Points on a hilly landscape, in no order, each with its height.
From any point a climber steps to the highest of the 2 points nearest to it. It stops when none of these is higher. Distance is the straight distance between rows; heights are no part of it.
<243>: [151 160  62 163  94 125 160 117 158 187 131 103 125 135 105 125 174 155
  40 128]  (h 520)
<869>: [124 145 111 113 148 101 119 122 105  80 144  78 124 161 116 115 100 122
  77 138]  (h 515)
<734>: [ 87  85 162 144 151  45  98 107 178 157 126 154 142 106 130 152 108 124
 158 135]  (h 43)
<254>: [155 131 145 158 126  98 150 125 156 167 131 159 161  91 133 122 116 169
 137  95]  (h 413)
<972>: [150 159  99 122 113 165 146 118  89 106 141  84 142 136 113  97 130 141
 110 132]  (h 411)
<436>: [129 140 120 119 137 130 129 134 109 101 126  82 130 129 122 124 128 128
 112 139]  (h 448)
<756>: [111  88 147 116 143 166 125 144 111  84 128 123 139 167 182 118 100 134
 137 159]  (h 294)
<283>: [ 95 108 156 125 154  74 105 133 136 126 113 108 117  94 115 166 139  95
 155 139]  (h 252)
<698>: [166  89 144 144 156 106 122 127 110  71 132 213 151 173 159 122 116  90
 148 108]  (h 560)
<794>: [159 134 147 116 106 208 112 171  95 131 109 121  99 123 152 144 148 153
 162 130]  (h 568)
<371>: [143 193  59 121 116 123 140  90 108 105 164  87 133 155  57  86 131 115
  66 121]  (h 227)
<610>: [145 150  83 144  76 177 150 139 134 205 114 101 102 119 131 137 185 165
  78 135]  (h 635)
<319>: [105  49 140 162 148 114 110 115 125 113 107 206 142 171 163 111 120  50
 193 149]  (h 163)
<717>: [ 50  86 204 133 127 140 117 143 152 206 121 141 107 107 197 176 153 148
 156 110]  (h 269)
<786>: [131  97 184 139 116 172 111 153 113 164 105 187 119 108 171 164 148 139
 213 110]  (h 504)
<893>: [168 162 124 162 120  92 156 116 173 155 150 142 170  91 102 104 153 177
 114  92]  (h 658)
<1024>: [181 168  78 137 101 133 160 118 132 144 143 114 135 135 110 118 164 151
  62 109]  (h 594)
<150>: [122 141 120 141  77 175 145 123 129 205 131  94 140  98 136 127 181 180
 137 130]  (h 260)
<53>: [108  94 141 107 143 138 124 154 128 129  93 141  92 133 164 159 101  98
 124 141]  (h 477)
<537>: [158 113 157 149 137 146 150 163 150 162 115 190 116 141 191 139 110 171
 101  91]  (h 258)
<554>: [114 177 114 109 158  70  92 106 115  66 141 113 111 127  49  93  89  95
 113 122]  (h 463)
<132>: [168  99 148 144 150 101 134 132 136  95 136 195 154 168 174 128 106 137
 113 106]  (h 414)
<640>: [109 128 112 110 146  77 107 108 136  99 133  90 126 137  99 118  83 118
 105 152]  (h 417)
<588>: [133 147  89 122 129  73 120  89 166 124 147  90 142 136  82 114  94 145
  95 149]  (h 316)
<389>: [158 122 144 117 125 181 123 148  85  98 112 147 127 135 155 128 115 135
 162 125]  (h 607)
<960>: [143 139 148 154 109 148 148 139 136 168 134 115 155  94 142 127 174 183
 143 115]  (h 244)
<1027>: [176 159 138 117 134 157 131 143  78  76 120 152 127 103 110 125 137 109
 160  95]  (h 152)
<695>: [125 160 114 113 148  75 104  85 159  79 161 106 157 124  53  87  97 133
 139 137]  (h 359)
<517>: [142 145 120  99 120 180 123 164  90 123  99  97  74 132 141 148 131 122
 102 130]  (h 580)
<56>: [ 78  88 151 113 135 127 127 140 144 150 108 108 112 120 162 160 113 123
 139 154]  (h 395)
<272>: [ 60  97 175 121 124 129 130 143 154 188 119  92 113 109 176 172 145 149
 134 136]  (h 318)
<362>: [134 103 171 148 128 123 135 133 127 165 112 186 142  92 156 153 125 136
 188 100]  (h 423)
<647>: [137  90 164 166 148  93 131 131 147 132 119 203 155 120 161 136 114 130
 168 109]  (h 311)
<281>: [ 84  79 162 112 122 171 127 155 152 169 104 172  95 127 195 161 104 123
 153 143]  (h 224)
<884>: [142 177  67 132  97 176 158  92  89 108 158  88 159 137  82  67 142 138
 108 136]  (h 393)
<727>: [111 188  95 115 137  91 114 102 121 103 136  78 110 107  36  99 115 104
 112 127]  (h 415)
<470>: [178 151 144 158 146  78 146 140 162 124 138 151 148 111 121 132 155 160
 100  87]  (h 449)
<778>: [107 136 124 121 137  81 119 126 143 133 122  77 119  96  97 151 136 120
 122 138]  (h 347)
<108>: [ 67  72 162 125 147  69 100 121 150 151 109 136 125 109 141 167 117  90
 164 146]  (h 153)
<864>: [179 144 121 118 143  91 140 130 127  94 163 128 142 172 140 133 135 146
  61 100]  (h 113)
<135>: [114  97 138 138 170  85  92 122 104  59 121 164 136 153 121 111 102  66
 151 136]  (h 110)
<705>: [162 116 149 143 162  90 121 125 125  59 140 181 162 133 122 123 125 104
 155 108]  (h 711)
<403>: [126 155  80 136  90 129 156  88 140 169 145  85 160  99  80 107 144 144
 127 141]  (h 346)
<306>: [144 117 169 122  97 200 109 170 120 172 111 151 105 112 166 160 148 166
 180 119]  (h 541)
<101>: [116 130 127 134 124 108 140 134 153 163 121  83 126 104 132 148 145 149
 108 137]  (h 272)
<912>: [128 119 140 130 145  92 124 107 139  90 146 129 172 116 112 111 102 129
 164 137]  (h 744)
<559>: [155 175 105 101 148  83 121  93 119  62 183 119 146 162  73  90 104 129
  91 106]  (h 187)
<772>: [127 132 110  99  78 211 138 145 127 188 107 100  91 130 155 141 116 159
 116 145]  (h 273)
<929>: [ 85  49 145 140 140 148 116 133 142 133 100 203 117 169 191 128 108  63
 173 157]  (h 189)
<599>: [138 126 152 122 130 131 125 151 119 146  95 130 105  86 131 170 148 116
 159 116]  (h 176)
<530>: [ 83  62 174 145 147 129 118 135 135 126 120 161 143 138 183 142 127 111
 182 152]  (h 134)
<500>: [102 166  69 141  99 158 139 114 107 155 130  49 119 118  79 117 181 120
  96 157]  (h 407)
<589>: [141 119 137 135 138 100 140 147 154 140 117 127 120 123 151 152 125 144
 101 122]  (h 215)
<768>: [173 147 139 128 150  78 129 112 153  75 152 169 163 114  87 117 120 121
 148  93]  (h 535)
<182>: [ 91  63 160 129 129 185 119 158 152 139 111 207  98 165 213 140 109 102
 163 154]  (h 207)
<217>: [ 97  76 181 158 146 133 133 151 155 155 124 171 142 137 200 138 119 157
 153 128]  (h 181)
<75>: [ 97 142 105 126 104 171 135 129 104 149 127  40 123 120 119 121 166 144
 119 163]  (h 377)
<677>: [124 138  97 115  85 145 154  98 129 190 121  94 139  96 112 130 112 143
 135 139]  (h 305)
<41>: [109 139  91 122  89 166 150 132 137 200 107  71  99 118 129 146 150 146
  89 152]  (h 591)
<73>: [148 168  60 125 109  97 142  80 152 131 158  92 145 153  72 105 115 138
  64 133]  (h 256)
<689>: [109  63 175 183 157 117 128 147 152 140 118 220 139 152 196 129 128 123
 164 123]  (h 233)
<521>: [165 178  84 143 107 118 157 109 153 127 152 110 153 112  70 105 175 140
  90 114]  (h 498)
<853>: [139 184  84 125 116 112 141 101 140 116 149  94 136 102  40  97 151 113
 115 118]  (h 418)
<82>: [103 120 134 116 118 174 137 142 120 134 128  64 133 135 159 127 141 162
 128 162]  (h 350)
<674>: [164 171 120 108 140 121 131 126  84  76 127 139 119 109  80 112 113  92
 130  92]  (h 144)
<343>: [118 125 132 109 161 113 110 139  72  56 141 116 120 177 139 107  98 102
  89 129]  (h 602)
<46>: [129  81 156 124 138 190 111 167 120 103 108 187 100 173 197 140 116 110
 151 142]  (h 195)
<618>: [125 124 134  99 142 155 114 160  83  98  98 128  78 149 151 141 103  94
 105 131]  (h 539)
<957>: [146 156 104 122 106 181 133 155 108 142 110  73  91 127 127 142 174 141
  92 138]  (h 624)
<660>: [100 173  98 132 116  80 117  73 191 149 167  77 155  96  31 107 172 141
 135 144]  (h 627)
<413>: [124 125  95  94  83 184 152 113 115 179 108 102 116 121 139 128  81 145
 133 146]  (h 284)
<40>: [ 72 101 176 107 112 193 120 166 168 203 118 155  75 120 200 170 117 153
 145 136]  (h 239)
<432>: [138 109 148 131 138 131 130 128 111 102 125 144 156 116 140 127 111 127
 172 129]  (h 728)
<983>: [146 101 144  96 129 205 104 160  85  87 121 187  92 196 190 129  94 106
 129 125]  (h 182)
<57>: [116  75 137 154 163  78  92 114 122  90 109 197 131 147 124 120 118  43
 182 139]  (h 133)
<690>: [118 150  70 149 103 127 149 115 144 171 132  62 125 131  98 131 173 142
  67 156]  (h 457)
<214>: [153 101 147 126 137 145 139 153 138 114 122 177 120 168 193 141 108 144
 101 114]  (h 312)
<534>: [100 173 108 112 131  80 108  79 164 113 158  86 146  95  26  97 128 123
 155 139]  (h 416)
<709>: [166 132 138 144 141 101 151 154 157 155 120 162 115 137 162 145 116 163
  66  90]  (h 205)
<445>: [113 100 148 117 120 174 133 142 120 131 123 113 135 136 173 132 108 153
 154 153]  (h 323)
<434>: [179 151 118  99 150  83 129 107 108  69 182 145 155 173 116 114 112 129
  84  94]  (h 151)
<447>: [137 133 124 119 156  78 111  94 140  60 162 127 169 147  95  95  84 129
 130 137]  (h 478)
<620>: [176 164  86 143  93 179 152 145 116 153 126  99 113 134 123 127 200 160
  73 123]  (h 681)
<324>: [102  95 166 132 152 103 111 155 129 139  90 140  96 103 145 183 151  88
 158 130]  (h 200)
<617>: [172 129 141 146 141  76 139 115 157 125 133 190 159 104 116 129 102 138
 145  91]  (h 354)
<596>: [179 154 131 122 122 157 132 153  99 122 104 131 110  96 121 148 156 128
 141 105]  (h 162)
<512>: [147 195  80  95 125 111 138  89  80  84 177 111 130 160  66  79  92 113
  74  98]  (h 211)
<542>: [ 81  85 151 133 162 117  97 138  93  85 110 139 124 141 140 122 111  68
 169 156]  (h 96)
<572>: [115 134 116 118  66 211 132 145 134 216 121  90 104 118 152 139 166 180
 126 145]  (h 268)
<138>: [109 169  75 144  90 114 144  78 165 170 160  93 158  90  36 102 186 130
 129 136]  (h 428)
<685>: [121 145 126 109 166  75  92 119  88  54 140 131 115 156  98 105  85  87
 100 120]  (h 525)
<199>: [118 192 123 116 135 128 126 132  73  78 127 103 112  91  59  88 121  94
 140 105]  (h 136)
<394>: [ 81  84 160 119 138 134 110 127 100 124 112 134 133 119 151 143 113  93
 195 150]  (h 111)

Where does a climber stop that starts at each point below?
<150> | <660>
<445> | <1024>
<434> | <869>
<542> | <912>
<281> | <620>

Call two points neighbours if one is among the 2 nearest of the other. Go from one point of each pair to the other, from neighbour to neighbour, staying as high as possible. Name the lowest point that can't be avoided.
<869> and <660> | <756>
<1024> and <869> | <727>
<705> and <893> | <617>
<912> and <660> | <695>
